Each row is a point on a landscape with many valleys, with its height.
A ball rolls from a point to the lowest of its 2 nearest points, and stops where none of them is lower. Distance is the straight distance between rows; heights are no part of it.
j_168 h=10.4: [ 70 115 129 166 183 117 180 143 127 197 111  68 134 115 111  56 139 131
 122 145 131  85 150 143 108 112  79 131 108 180 163 112 104]
j_505 h=29.4: [149 135 144  81 124 112  83 147 138 168 168  84 109 116 180 120 157 129
 138 128 156 164 102 111 147  92 152 157 129  96 104 138 107]
j_954 h=60.8: [152 114 116 155 102 202 126  90 157  98 209 131  93 130 137 189 128 132
 165  92 117 149 147 117 125 105 208 107 157  87 119 113 132]
j_679 h=49.3: [135 141 106 154 170 134 179 137 115 145 121 128 121 137 119 116 182  50
  94 127  77  29 113 149  95 100 110 130 161 141 126  51 125]
j_462 h=50.7: [103 212  99 115 151  85 128 119 153  78  89 114 140 169 112  95 132 147
 116 152  67 158 143 146 130 101 116 168 148 136 143 151  77]
j_829 h=53.3: [134 109 124 106 142 114 165 128 132 104 172 197 128 160 152 113 142 114
 123 208  74  79 136 120 138 173  96 130 148 103 174 110  64]
j_317 h=45.2: [ 87 198 114 128 157 124  57 114  94 143 114  90 118 154 116 113  56 118
 115 145 101 167 163 101 178 140 163 141  98 152 127  78 111]
j_565 h=7.2: [170 141  74 114 178 113 153 189 132 133 177  65  75 116 151 128 105 159
 135 108 155 164 115  69  59 152 159 145 137 137 111 116 134]
j_471 h=62.3: [152 150 149  95  93 163  90  78 147  75 151 110 116  89 109 126 125 116
 185 172 138 137 143 126 181 153 168 152 116 128 161 162 134]
j_740 h=42.7: [130 155 109 157 141 106  46  93 145 177  73 115 149 156 137 122  91 170
  92 124 145 208 136 107 128 142 142 124  86 122  94 116 127]
j_291 h=23.1: [159 128 151 146  92 163 145  75 160  92 122 188 141 120 125 139 124  92
 121 169 111  82 123 171 124 175 109 125 136 147 188 136 111]
j_830 h=37.8: [172 178  96 140 164 154 134 100 121 101  81  80  98 115 110 110 119 154
 108  83 107 150 147  83  68 138 152 145 117 115 104 120 145]
j_762 h=46.6: [ 79 198  89 130 134  96 114 182  87 119 135 111 128 169 126 133 129  88
 109 143 137 115 130 147 108 150 161 157  94 141 132 116 126]
j_682 h=47.9: [115 144 100  84 144 136 103 118  75 120 164  73 112 107 125  80 152 114
 155 163 158  90 162 107 121 168 163 113  60  95 154 104 132]
j_552 h=61.3: [158 136 132 126  96 172 117  79 138  40 191 104 103 102  97 191 153 137
 169 105  82 160 151 124 132  95 198  99 143  81 136 133 145]
j_265 h=34.7: [ 86  58 171 127 143 118 132 100 130 208 113 120 141  86  79  79 122 108
 131 151 157 112 150 115 164 150 125  68 115 118 151 101 190]
j_960 h=43.3: [103  65 107 119 112 136 111 149 150 171 184 125  88 118 154 117 144 168
 137 107 164 196 131  52 164 122 157 113 131 132  95 129 135]
j_838 h=13.1: [180 164 116 108 123 155 128 133  73 117 108 122 107 107 160 128 102 115
 123  89 124 125 122  55 117 236  96 135 150 187 116  90 124]
j_100 h=54.8: [134 159 180 112 132 113 120 138 134 153 150 126 186 108 104 151 187 145
  96 238  86 121 134 147 162 102 132 147 185 114 144 127  79]
j_687 h=10.3: [124 155  55 101 174  89 158 213 125 113 136  92  99 141 155 111  99 132
 147 106 145 143 141  95 116 131 138 162 118 168 128 115 125]
j_237 h=44.6: [113 106 106 111 128 129  92 180 159 158 155  73 109 148 133 139 133 207
 140 113 139 173 134  99 145 106 161 112 135 102  81 115 153]
j_935 h=17.4: [118 163  88 128 159 101 133 140  90 103  76 108 119 135 111  71 110 129
 110 151 138 128 149 122  87 190 121 129  58 148 122 127 128]
j_277 h=31.4: [169 119 150 115 121 162 133 130 128 137 159  87 123  72 120 136 185 112
 154 148 162  94 129 149 119 102 159 132 142 104 126 134 168]
j_402 h=44.2: [115 186 148 148 136 143  60 104 106 155  64 107 140 176 147 128  40 166
 129 132 122 171 146 123 138 131 145 145  93 147 124 100 115]
j_924 h=26.2: [127 165 137 188 136 146 110 105 224 108 133  79 147 115 116 193 141 134
 135  92 106 223 172 146 101  98 133 125 101 160 132 140 134]
j_619 h=9.7: [ 99  83 142  92 119  90 119 170  98 101 134 123 137 156 104 122 162 168
 136 126 111  99 114 168 141  60 134 103 133  26  99 143 158]
j_270 h=32.4: [ 51  91 128 140 132 135 106  98 130 151 142 118 128 114  93  91 131  86
 134 120 150 118 150 122 171 146 147  76  57 124 165 111 164]
j_599 h=13.5: [128  80 162  82 129  93 130 196 100 114 131  95 129 120 121 140 174 144
 150 145 169 108  84 163 150  83 159 122 141  52 110 139 189]
j_398 h=39.7: [157 146 114 198 132 156 134 125 118 117  92  92 151 115  99 159 159 138
 106 141 123 110 183 138  57 170 165 101  82 150 111 107 164]
j_82 h=36.8: [154 115 152 146 136 130 122  26 111 165  86 131 121  83 124  87 172  90
  98 155 139 131 143  94 133 165 111 109 122 133 145 102 150]
j_939 h=19.2: [149 144  94 118 153 117 104 173 145 128 154  64 149 161 168 146  93 180
 153 110 165 138 137 153  93 104 167 135  76  96 120 138 139]
j_975 h=48.1: [136 119 146  66 119  64 107 139  95 112 140 158 149 131 119  90 154 145
 101 173 143 169  79 114 111 151 108 116 115  86  96 174 117]
j_63 h=19.0: [135 169 123 136 131 111 125  97 106  79  71 131 160 133  92 100 122 127
 115 173 134 131 143 162  79 190 129 120  67 126 145 142 132]
j_929 h=16.2: [133  71 162  87 125 108 156 208 125  98 171 113 126  91 100 161 183 149
 133 168 142 106  92 169 141  79 161 130 180 100 117 148 176]
j_966 h=27.8: [166 121 125 140 160  80 131 163 157 106  84  96 103 143 125 157  40 188
 139  98 119 198 134 128 102  99 151 124 142 146 105 134 161]
j_340 h=26.9: [123 146 130 121 131  98 128 122 132 139  92 116 164 157 126 106 166 151
 117 111 115 144 117 154 121  58  96 140 128  93 103 146 107]
j_352 h=12.6: [154 151  93 136 137 152 158 161  91  96 114 121 103 130 145 130 103 124
 118  92 114 109 140  86  74 208  98 131 118 175 122 127 131]
j_134 h=55.2: [134 137 177 100 117 156 138 149 139 142 179 134 135  90 110 137 189 142
  99 190  73 130 102 161 143  78 123 139 203 134 139 157  78]
j_351 h=8.0: [ 95  94 154 160 110 145 181 175 132 124 112 139 136  85  59 148 171 163
  95 202  94 107 123 183 130 137 110  97 158 161 152 157 134]
j_731 h=22.3: [158  81 166 131  96 153 158 122 147 140 143 174 118 110 141 118  65 164
 138 104 165 125  88 131  96 128  70 117 140 144 134 175 119]
j_132 h=41.9: [102  81 102 145 119 132 107 139 164 135 158 147 110 123 117 135 112 164
 137 134 154 187 142  88 156 164 153 114 131 153 118 142 152]
j_559 h=51.0: [105 211 126 144 132 137 112 102 126  83  73 123 129 164 107 121 117 131
 124  97  87 142 130 161 128  93 133 168 118 149 145 143 111]
j_787 h=33.5: [110 145  94  73 138 131 135 127  71 123 158  89 100  99 150  94 161 110
 135  80 158 145 140  64 171 124 118 131 102 115 101 112 130]
j_129 h=48.5: [147 100 107 132 144 151 184 147  85 119 120 142 110 127 137 124 150  84
 113  96 113  41 124 120 101 159  88 113 151 132 102  73 132]
j_219 h=21.9: [156  99 169 112 117 126 133  79 180  78 145 135 143  85  89 140 156 153
 134 155 103 194 130 119 149 102 134  98 158  86 134 164 140]
j_452 h=5.9: [ 92 108 124 103 123 110 134 167  55 115 133 140 105 164 107 124 138 153
 132 109  99  95 128 110 149  87 149 112 141  47  90 113 144]
j_607 h=29.9: [146 137 178 113 100 156 128 126 154 131 201  77 123  91 136 168 241 114
 132 137 141 142 124 165 119  78 179 124 132 107 122 144 137]
j_933 h=16.0: [133 145  76 133 141 122 105 175 116 120 133  87 112 153 148 133  94 157
 130  72 178 160 110 115 107 122 147 144  78 119  89 143 143]
j_496 h=34.9: [120 173 117  65 154 155 121 128  36 137 142  55  94 113 144  87 183 130
 139  71 134 112 122  63 157  82 132 140 111  91  86  99 112]
j_912 h=23.0: [163 160 145 142 129 162 147 144 138 122 114  97  99 116 122 108  83 194
 110 153  85 132 144 129  95 148  88 168 183 183 130 138  95]
j_508 h=32.9: [152 147 170 116 122 120 106 130  98 160 116  95 127  90 127 130 159  97
 137 173 159  99 131 129 136 138 164 145 151 122 129 104 146]
j_54 h=48.7: [114 151 105 106 102 124 138 143 159 118 174 170 129 158 189 128 154  86
 133  83 122 136  85 123 153 124  93 153 156 159 142 135  75]
j_852 h=44.3: [156 104 163 141 140  77 157 143 182  79  66 132 150 115 105 157  63 103
 160 112 149 138  94 192 103 102 130 141 166 150 154 179 183]
j_715 h=37.5: [ 97  99 165 174 136 145 144  82 130 194  71 123 117  95  94 139  86  99
 115 115 131 107 159 122 163 149 119 105 154 172 149  84 176]
j_855 h=59.9: [161 129  95 128 112 164 100 125 162 136 200 164 114 158 198 187 108 110
 149  95 139 138 134  88 141 111 181 127 158 105 117 111 123]
j_594 h=12.5: [114 156  57  88 168  86 119 172 129  78 126  85 105 138 142 104 100 125
 150 103 139 159 129 118 151 118 132 155  68 127 112 144 135]
j_249 h=12.7: [132 105 182 135 106 144 150 110  95 106  74 147 129  89  77 118 162 123
 123  96 142 114  93 154 111  99 110 113 140 104 104 153 173]
j_805 h=35.4: [ 95 138 147 174 103 139 131 120 126 164  74 158 130 127 131 161  81  79
 128  72 151  89 125 121 158 136 120 120 135 183 144  87 160]
j_515 h=38.0: [130  90 142 122 133 105 123  55 142 184  90 134 126  94 153  78 153 108
 113 163 134 164 135 101 180 144 111 121 146 120 141 111 130]
j_571 h=24.8: [105 147 125 150 130 151 134 116 127 165  89  94 131 141 145  88 124 160
 122  67 136 124 121 133 126  54  84 141 116 116  97 146 108]
j_490 h=48.8: [100 123 128  87 126 124 118 134  52 146 135  81 124 112 106  93 130 100
 141 115 181  87 136 101 127 133 137  88  40  92 122 101 153]
j_640 h=21.5: [128 155 147 145 122 147 124 135 103 170  84 140 139 162 147 127  77 147
 115  51 111 103  96 138 112  72  64 148 146 113  81 138 107]
j_666 h=40.3: [ 95  59 112  98 119 111 136 120 150 107 157 163 107 116 121 109 133 132
 155 175 135 145 148  91 196 155 153 105 132 108 143 142 135]
j_415 h=65.4: [142 101 132 153  88 213 116  51 105 160 138 126 113 117 124 120 147 149
 145 118 137 110 166 114 135 112 144  93 115  88 123 103 136]
j_164 h=22.1: [ 95 130 128 185 118 133 138 108 203 152 106 138 135 129 108 153 134 133
  95 121  76 151 133 152 158  58 135 145 197 172 134 123 131]
j_488 h=13.2: [174 181 162 113 143 116 115 144 138 118  68 133  92 134 141 148  52 136
 111 103  98 164 124  78 105 173 107 151 199 183 104 110 131]
j_140 h=45.9: [ 85 203 100 125 164  85 109 158  93 118 112 104 122 151 126 119  85  73
 116 159  98 146 156 114 146 162 162 153 105 174 153  81 123]
j_777 h=39.8: [120 104 114  99 147  87  57 124 164 147 132 123 148 144 154 142  64 149
 166 193 159 164 144 128 187 150 168 134 101 133 156 128 107]
j_600 h=33.0: [ 58 123 129 183 122 136 139 136 130 209 115 142 166 146 138 152  89  70
 133  74 159  78 144 144 145 127 115 101 101 188 161  99 140]
j_90 h=62.7: [142 138 117  93 106 126 120  94 134  68 181 132 107 103 122 105 143 129
 153 166 145 125 144 121 141 182 149 138  93 131 157 160 107]
j_741 h=14.1: [144  77 132 168 110 167 161 134 158 137 134 178 127 118 128 143 111 165
  93 172  95  98 141 154  92 164  84 107 143 177 156 124 100]
j_904 h=16.3: [156 102 161 101 131  90 137 114 132 114  89 163 168 130  91 130 106 162
 105 185  98 131 105 152 133  97 101 115 170  86 119 154 132]
j_789 h=8.8: [109 112 182 104 111 103 121 127  81 125  58 119 127 114  79 103  98 152
 146 103 152 112 101 147 143 109 103 120 130 109 119 145 177]
j_824 h=49.6: [144 191  88  87 143 115 120 122 148  97 169 146 112 172 167 109 121  98
 121  62  88 175  91 104 123 115 105 167 173 131 115 152  47]
j_881 h=64.8: [113 128 136 169  97 167  97  87 108 132 119 141 151 152 114 138 108 175
 134 131 135 126 160 139 118 131 147  98  76 103 107 127 127]
j_297 h=17.9: [148  91 148 156 112 168 158 113 192 134 152 172 139 124 136 140  53 191
 129 155 138 139 132 152  76 150  76 122 135 175 155 164  98]
j_225 h=28.6: [ 71 126  92 207 123 143 141 156 146 175 148  93 123 144 129 149 194 121
 114 122 149  96 150 138 109 133 159 141 106 172 143 106 143]
j_70 h=16.1: [ 89 122 159 168  95 148 132  82  96 115  68 153 124 127  55 143 140 137
 101  98  99 127 127 133 141 117 142  81 141  96 107 121 180]
j_782 h=5.5: [146 132 143  92 121 115 152 185  66  96 141 137  90 127 112 131 158 118
 134  88  83  94  68 125 109  97 109 151 205  96  76 137 130]
j_755 h=24.4: [169 132  91 154 165 140 176 130 153  96 109 128  89 110 120 125  92 162
 100 126  65 142 146 118  72 133 102 132 184 171 137 109 127]
j_293 h=44.8: [101 130 114 126 143  59 126 182 115 161 108 161 135 148 140 130 107  90
 110 146 148 128 104 112 148 166 134 134 132 151 107 113 122]
j_226 h=12.9: [ 87 131 121 167 151 122 149 135 103 186  81  72 115 118 104  75 150 128
  98 107 158 116 140 115 100 165  99 126  84 192 136 111 132]
j_212 h=51.3: [ 94 135 181  77 108 132 137  95  75 137 131 161 142 136 118  98 144  68
 143 145 124  76 110 142 183 109 105 128 122  83 158 141 102]
j_429 h=50.3: [125 203  87  96 156  84 137 108 128  90 112 136 119 160 142  57 147 105
 119 108  88 168 101 139 125  97  96 175 136 122 127 152  75]
j_930 h=43.1: [124 132 113 146 128  94 106 153 136 165 102 173 140 138 154 153  90 105
 109 103 165 167  93 107 142 149 103 144 131 166  98 129 132]
j_863 h=20.9: [165 152 153 123 104 133 124  86 128  67  99 164 154 113 101 140  84 117
 133 156 123 126 125 170 103 168 126 128 107 129 168 180 134]
j_950 h=30.3: [ 87 100  84 129 112 138  90  97 134 121 141 146 156 123 104 121 131 109
 138 139 176 130 145 132 153 177 159  71  36 101 133 116 165]
j_888 h=18.2: [126  85 143  56 122  96 163 195  94  81 169 117 103  84 105 119 160 128
 156 179 137 101 112 133 166 123 158 143 176 110 129 161 152]
j_544 h=56.4: [161  93 138 146 102 178 116 150 105 114 167 104 140 138 131 194 131 174
 158 107 130  87 142 154 105  59 173 111 110  60 100 122 161]
j_428 h=38.7: [129 157 130 153 154 148 121 126  94 103  53  79 127 118  80 130 118 177
 122 119 106 139 180 118  96 142 155 114 100 125 106 108 166]
j_264 h=24.6: [102 155 125 181 109 102 123 180 172 144 161 142 173 147 118 170 181 151
 108 156 135 165 139 137  78 144 135 131 126 159 127 165 108]
j_875 h=57.4: [166  98 128 168 104 182 128 134 157 151 167 147 156 133 149 197 125 151
 141 128 127 105 147 151 113  62 173 110 136  87 117 103 149]
j_166 h=36.0: [157 169 109 118 162 139 139 134  72 155 100  81 100 113 141 112 174 113
 120  89 111 103 129  83 119 105 141 163 147  96  93  95 124]
j_427 h=53.9: [136 121 107 133 142 119 148 100 166 120 151 170 152 146 125 131 148 123
 120 214  71 101 154 152 150 134 133 135 166 110 174 129  86]
j_667 h=53.5: [116 142 106 158  80 183 139  63 174  91 160 187 111 147 157 124 163  84
 127  95 100 127 126 154 141 121 129 135 119 137 158 143 103]
j_680 h=15.4: [ 91 145 105 156 139 128 116  96  92 146  94  94 115 122 108  67 135 120
 106 128 162 138 147 106  89 183 121  86  49 141 134 119 150]
j_254 h=29.3: [163 187 112 113 138 122  80 146 125 159 144  97 134 142 186 141  85 131
 136 132 151 142 119 108 113 150 129 182 130 160 124 128  77]
j_835 h=8.1: [107  80 115 155 178 154 192 143  96 168 123  84 119  98  98  69 169 152
  94 173 109  59 147 176  86 104  75  98 100 162 185 109 105]
j_610 h=26.0: [194 110 109 119 177  90 161 146 139 116  92 109 105 107 105 127  78 164
 125 117 109 161 129 111  86 117 123 133 183 138 107 130 153]
j_807 h=10.9: [111  94 136 181 102 136 169 159 139 139 122 177 137 118 111 142 174 118
  87 165 103 106 101 156  90 170  91 115 165 176 140 142 136]
j_275 h=46.7: [175  80 142 110 158 112 204 150 128  98  91 141 117  87  95 108 105 123
 152 114 153 105  85 157  92 118  81 138 142 149 124 145 157]
j_909 h=13.0: [109 101 198 109 111  84 121 118 106 135  85 154 163 125 103 130 106 135
 132 172 135 105  93 150 160 120 125 119 138  88 132 149 147]
j_581 h=54.3: [142 166 127 112 146 127 134  94 158 127 143 118 161 122 117 129 165 146
 103 238  54 133 161 151 149 124 121 135 170 141 172 121  66]
j_354 h=20.5: [136 111 145  75 127 117 163 171 108 110 150 130 129 121 148 122 142 114
 158 162 138  72 120 158 164  90 114 160 154 106 146 144 117]
j_546 h=37.4: [130 122 134 128 115 106  68 119 170 171  97 115 141 118 155 151  57 138
 151 123 196 161 130 131 182 131 143 143  96 151 131 125 152]
j_425 h=27.4: [ 95 130  88 105 107 128  80 118 114  82 138 135 128 136 107 134  84 123
 142 105 192 168 117 146 177 155 141 120  47 115 113 131 160]
j_592 h=22.6: [139 151 130  79 136 114 146 197 103 109 151  96 122 135 156 136  81 159
 178 148 134  80 127 152 138  88  93 184 150 134 144 166 103]
j_130 h=41.6: [ 99 114 132 107 155  89  84 114 152 201 151 124 174 149 168 114  61  97
 154 191 164 138 157 116 205 144 147 123  92 135 170 110  88]
j_788 h=51.2: [103 115 117 148 141 121 159  87 135  95 131 173 116 151 149 110 183  43
 103 121  74  69 119 153 133 184  81 114 144 143 173  99  88]
j_986 h=52.5: [103 141 100 115 120 120 114 118 125  95 160 216 136 180 150 139 113 116
 111 166  84  89 139 107 142 196 120 119 128 123 142 108  67]
j_20 h=53.4: [139 104 146 150 128 103 108 151 145 140 111 141 156 178 152 159  60 161
 139 118 148 121 108 148 128  88 130 126 118 111 113 142 140]
j_603 h=36.9: [148 178 116 133 157 112 115 109  95 108  89 100 112 125 113 113 158 137
 113 121  81 145 123  97 117 117 150 148 166  98  86 102 137]
j_804 h=8.6: [160 145 135  92 133 137 167 163  87 115 142 139 122 131 160 108 166  88
 144  56 100 107  87 111 117 105  83 160 187 141  84 107 107]
j_953 h=39.2: [137  90 136 109 140 111 136  98 141 147 126 147 120 101 117  93 145 133
 134 200 128 147 148  86 177 175 133 119 153 126 147 128 125]
j_859 h=22.0: [112 129  84 121 136 152  86 135 177  98 140  84 147 160 139 150 110 179
 167 107 161 173 164 163 102 113 156 103  26 121 114 140 134]
j_413 h=10.2: [153 146  75 143 153 145 145 177  96 125 139 107  96 139 129 123 113 164
 121 119 136 124 133  70  60 189 156 134 109 139  99 120 136]
j_313 h=16.5: [152 149 130 150 138 130 119 160 147 142 107 137 102 155 157 166  38 140
 123  62 106 160 124  85 122 113 123 146 183 164  92 121 138]
j_344 h=40.7: [133 125  97 206 146 133 152 125 152 129  90 131 148 131 109 154 153 103
 101 184 108 112 182 145  85 184 161 112 115 177 156  86 143]
j_323 h=20.1: [125 131 139 139 108 124 100  68 158  94 143 157 139 135  89 138 162 165
 104 140  75 203 146 110 140 116 144  96 152 110 121 162 114]
j_567 h=25.1: [137 117 142  69 129 111 106 167 120 113 160  88 115 123 184 147  83 145
 200 113 157 131 106 122 191  83 132 169 135 133 144 154 117]
j_793 h=47.7: [ 73 121  99 135 112 120 162 169 142 106 177 160  94 148 138 130 173 116
 130 109 104 111 111 125 174 113 120 148 184 162 136 140 108]
j_753 h=25.9: [151  64 135 126 124 169 169 132 132 138 163 130  91 102 131  85 118 187
 120 114 147 139 124 123  88 106  82 106 120 123 113 160 105]
j_903 h=26.6: [112 131 106 198 124 163 145 154 185 161 187 109 146 128 134 158 204 138
 108 141 137 153 143 137  86 137 158 129 115 170 132 145 124]
j_230 h=19.1: [148 121 146 101 145 109 139 133 155 110 104 127 159 137 122 108  82 196
 136 182 130 133 133 162 120  95  98 150 124 117 152 164 106]
j_870 h=50.5: [124 136 115 151 150 145 149 114 123 125 118 149 133 135 175 136 169  38
  98  66  85  61 140 126 135 175  76 119 163 173 163  44  97]
j_330 h=64.0: [123 116  96 151 104 167 114 117  99  87 137 157 125 153 118 124  83 145
 152 116 161  99 157 147  93 166 135 103  35 103 136 146 124]
j_472 h=13.4: [221 156 155 119 134 160 120  87 158 145 113 154 103 111 173 140  87  88
 119  74  99 139 105  81 109 153  76 149 204 139 101 103  99]
j_845 h=28.3: [145 145 143 165 157 112 125 132 190 102  87  70 133 120 115 180  88 166
 142  97 126 195 154 156  89  85 153 107 122 140 127 133 165]
j_14 h=35.5: [141 130 168 109 127 119  91  22 100 166  87 103 110  71 111  98 164  67
 131 133 157 144 131  92 172 139 161 118 122 100 128  87 180]
j_104 h=15.1: [180 139 149  81 114 142 143 103  93 122 154 193 145 129 182 113 188  23
 121  75 123 107  84 138 137 118 123 136 121 102 106 110 103]
j_485 h=23.5: [153  84 154  91 117 142 137  73 169  86 162 114  97  74  99 102 181 156
 117 151 117 210 150 118 127 143 109  92 140 127 136 162 130]
j_95 h=21.8: [144 106 168 118  91 162 143  64 124 128 124 185 129 116 160 118 163  50
 128 136 130  91 116 131 161 181  99 127 134 140 164 123 113]
j_25 h=61.8: [141 132 127 100 105 155  68  82 127  48 160 109 109 116  98 154 109 135
 181 114 124 151 143 123 161 128 198 118 111  89 126 142 156]
j_752 h=47.6: [146  92 121 137 116 132 188 146 113  92 110 160 112 121 113 121 122 115
 150 119 129  70 127 139  97 158  97 132 133 136 130 141 149]
j_510 h=41.8: [144 119  80 198 154 118 154 123 188 104  72 153 153 146 137 163 109 101
 135 137 116 139 184 163  98 140 151 119 115 168 158 103 160]
j_106 h=20.4: [115 156 122 148 125  89 136 120 137 108 103 149 187 134 107 111 166 134
 110 200 126 126 139 168  96 176 111 123  95 145 152 162 110]
j_343 h=36.6: [ 97  42 142 159 142 121 164  95 118 187  92 112  94  78 108 101 143  92
 119 123 163 103 149  90 153 160 107  96 111 168 146  88 178]
j_470 h=52.8: [138 135 144 144  86 183 145 101 149 113 168 155 114 124 147 141 157  94
 144 113 113  92 116 159 136  93 138 160 160 139 155 142 113]
j_564 h=11.7: [171 136 170  91 111 135 134 161  95 132 160 163 126 118 164 114 190  65
 131 108 113  68  80 128 118 135 107 156 174 111  95  91  93]
j_940 h=47.3: [ 64 171 100  85 148  94 124 178  56 100 164  84 108 129 102  90 161 106
 131 150 138  79 128 125 108 173 143 120  77 129 137 122 130]
j_614 h=51.6: [114 122 101 162 112 109 122 155 135 131 126 205 151 198 136 156 109 128
 110 110 119 129 109 131 120 113 129 114 127  90  98 128 124]
j_848 h=18.5: [151 126 144 121  87 137 123  92 113 139 145 216 156 141 177 144 156  22
 119 110 146  82  92 126 139 154 116 116 114  93 123 116 125]
j_304 h=27.7: [143  81 107 146 134 191 186 132 117 141 174 118  89 120 124  84 142 214
 103 102  91 130 124 120  83  63  82 117 136 125 100 142  81]
j_871 h=49.7: [ 71 126 161  88 128 128 117 119  66 151 145 113 141 139 101  77 144 100
 136  78 139  81 125 130 149  79 118  93  61  67 133 129 153]
j_160 h=55.0: [169  90 124 123 136 144 155 151 125 128 143 128 129 148 131 141  97 166
 146  85 158 104 111 146  94  69 125 120 121  72 111 145 157]
j_76 h=50.6: [104 128 175  87 110 134 148 105  68 150 115 136 140 137 130  95 135 114
 150  93 141  74 108 136 146  73  90 116  99  57 115 142 102]
j_332 h=50.2: [122 130 110 120 124  67 106 158 115  90 118 178 170 198 116 145 111 165
 118 125  94 150  94 145 100  99 129 109 109  58  90 166 128]
j_718 h=34.3: [123 150 154 134 131 114  87  78  98 192  95  78 138  95 101 120 141  95
 125 145 137 130 148 109 151 134 174 122 128 121 137  74 175]
j_241 h=21.1: [153 128 140 115 138 129 141 143 146 156 123 128 137 121 137 120  76 193
 108 192 113 123 127 141 100 118  79 160 161 148 129 148  81]
j_850 h=66.1: [151 104 180 140  95 183 126  68  92 181  93 154 115 107 131 121 108 140
 138 107 159 117 133 105 136 118 116 121 113 103 105 119 141]
j_906 h=51.8: [123 136  92 128 118 118 139 111 139  67 128 216 132 162 164 117 128  76
 106 117  84  85 119 127 115 204  83 133 130 151 155 121  82]
j_711 h=27.3: [165 167 132  74 137 112 107 145 143 143 185  72 103 112 199 140  90 128
 163 114 166 165 104 111 147 100 136 183 151 149 140 156  98]
j_739 h=19.5: [119 143 131 152 125 129 109 135 164 148 107 144 113 160 126 160  77 158
 120 102  93 153 113 128 143  80 133 164 191 163 116 128 127]
j_324 h=45.7: [185 104 145 133 150 111 175 164 146 132  88 126 148 108 127 151  79 110
 146 116 163  89 104 175  77  96 107 147 144 149 124 136 171]
j_307 h=46.8: [ 70 120  67 152 139  90 137 157 166 108 159 149 101 147 118 131 169 129
 119  99 128 146 132 118 154  95 165 140 139 122 126 139 143]
j_691 h=24.7: [112 114  70  97 135 137  74 121 152 106 143 113 128 163 139 128  80 158
 146 132 165 186 153 135 176 143 148 109  34 103 116 124 132]
j_66 h=40.6: [108 120 122 147 111 112  62  87 147 195  95 162 151 140 130 130 114 109
  93 114 179 202 101  95 159 142 120 112  95 140 110 131 139]
j_908 h=63.2: [145 116  79 109 125 137 111 122  89  66 156 152 117 113 123 132 109 125
 165 153 154 121 144 104 131 198 146 119  63 115 135 145 136]
j_255 h=28.5: [113 149 137 165  97 175 115 143 173 135 205  92 146 107 142 164 239 100
 119 155 141 119 136 166 115 112 187 145 139 148 146 129 111]
j_244 h=1.5: [110 121 108 109 141 125 162 194  83 131 136 138 100 150 126 137 149 145
 120  91  92 102 117  75 146 101 120 141 196  91  78 101 127]
j_575 h=31.7: [181 140 157 107 117 137  75 147 122 157 168 107 125 138 173 176  41 178
 158 137 154 138 119 121 107 155 132 158 142 129 114 143 106]
j_123 h=49.8: [ 98 125 103 192 150 160 160 134 119 142 136 137 113 152 139 127 173  75
  83  83  59  39 150 155 108 138 101 139 160 164 153  64 113]
j_507 h=31.6: [ 79 140 109  89 137 117  84 141 125 157 154  79 107 107 142 109 171  99
 128 109 166 157 110 109 194 100 128 147  96 126 115 125 129]
j_165 h=22.4: [104 141 137 175 119 101 151 158 179 119 111 145 167 135 117 141 135 128
 114 154 160 153 127 177  87 165 129 141 121 188 160 169 119]
j_676 h=46.1: [116 134 149  72 135  66 135 174  71 141 123 163 158 149 140 134 104  84
 135 170 152  88 102 121 156 164  94 142 129 115 146 122 107]
j_705 h=52.1: [119 154 177 107  85 160 111 103 118 113 135 139 142 110 124 119 146  92
 149 117 137 105 104 157 151  94 128 155 139 116 140 169 113]
j_393 h=58.8: [140  99 121 159 110 173 106 122 162 192 174 165 132 140 182 187 111 121
 157 117 149 104 149 122 155  98 175 143 153 114 122 104 135]
j_839 h=18.1: [ 75 122 137 165  98 109 100  99 123  84 101 151 141 144  63 147 174 144
 107 112  74 160 142 119 155 109 162  87 147  87 113 122 159]
j_723 h=66.9: [140  94 184 157  91 156 113  56 131 209  94 135 160 112 114 125 151 153
  96 144 159 152 137 110 129 132 117  94 111 110 101 114 139]
j_171 h=45.8: [ 85  81  76 113 130 106 106 172 182 121 169 108 115 144 129 129 188 153
 140 131 161 167 133 116 151  92 170  96 105  97 114 117 164]
j_673 h=30.6: [ 54 111 134 203 117 127 138 131 156 212 134 118 142 134 129 131 150  80
 113 116 150  94 134 136 139 127 129 121 127 184 171 101 135]
j_712 h=34.8: [150 120 174 116 100 125  61 138 126 180 139  96 148 114 164 170  73 154
 164 144 201 149 106 128 171 143 153 138 116 128 132 146 139]
j_315 h=49.2: [120 119  94 102 116  64 123 135 116  77 122 196 160 160 110 116 122 145
 113 129 133 176  88 138  98 142 109 101  88  80 121 188 119]
j_246 h=43.0: [160 110 128 161 148  94 165 137 188  71  93 162 155 133 103 166  81 105
 157 164 141 129 151 178 101 142 163 128 145 164 167 152 161]
j_802 h=6.0: [ 76  90 141 144 139 137 189 155 144 156 125 107 150  91  85  97 173 167
  86 197  97 108 132 191 120 120  79 105 120 169 174 154 120]
j_8 h=24.2: [107 158 120 184 146 111 124 128 223 122 144 102 152 141 112 192 151 131
 105 102  84 192 147 140 136  55 160 136 158 162 132 141 130]
j_202 h=25.0: [179  88 130 108 128 135 155  72 185 103 163  91 128  69 123 115 158 145
 132 167 158 184 145 130  77 163 122  93  94 136 163 158 118]
j_65 h=47.2: [103 142 152  76 115  89 108 158  50 121 123 133 129 134 123  97 127 139
 125 147 135 131  89 114 139 156 100 126 111 101 109 153 107]
j_985 h=9.9: [167 166 150  89 118 143 131 128 103 120 126 139 102 117 157 130  98 115
 119  75  98 142  96  78 118 179  82 146 212 176  97 118 105]
j_491 h=17.7: [172 143 177 125 110 148 113 107 135 157  98 165 140 157 177 150  84 122
 120  61 109 115 102 122 123  99  69 151 175 117  98 114 107]

Where does a ball stop that starts at each point below?
j_966 -> j_789
j_471 -> j_66
j_470 -> j_66
j_343 -> j_565
j_427 -> j_244
j_20 -> j_66
j_852 -> j_244
j_130 -> j_244
j_777 -> j_244

Call two points neighbours if one is among the 2 nearest of the other. Go from one point of each pair to the other, from neighbour to neighbour, staying as low as possible. Name the highest point that can't be avoided.
j_985 / j_565 -> j_838
j_244 / j_565 -> j_304
j_802 / j_244 -> j_291
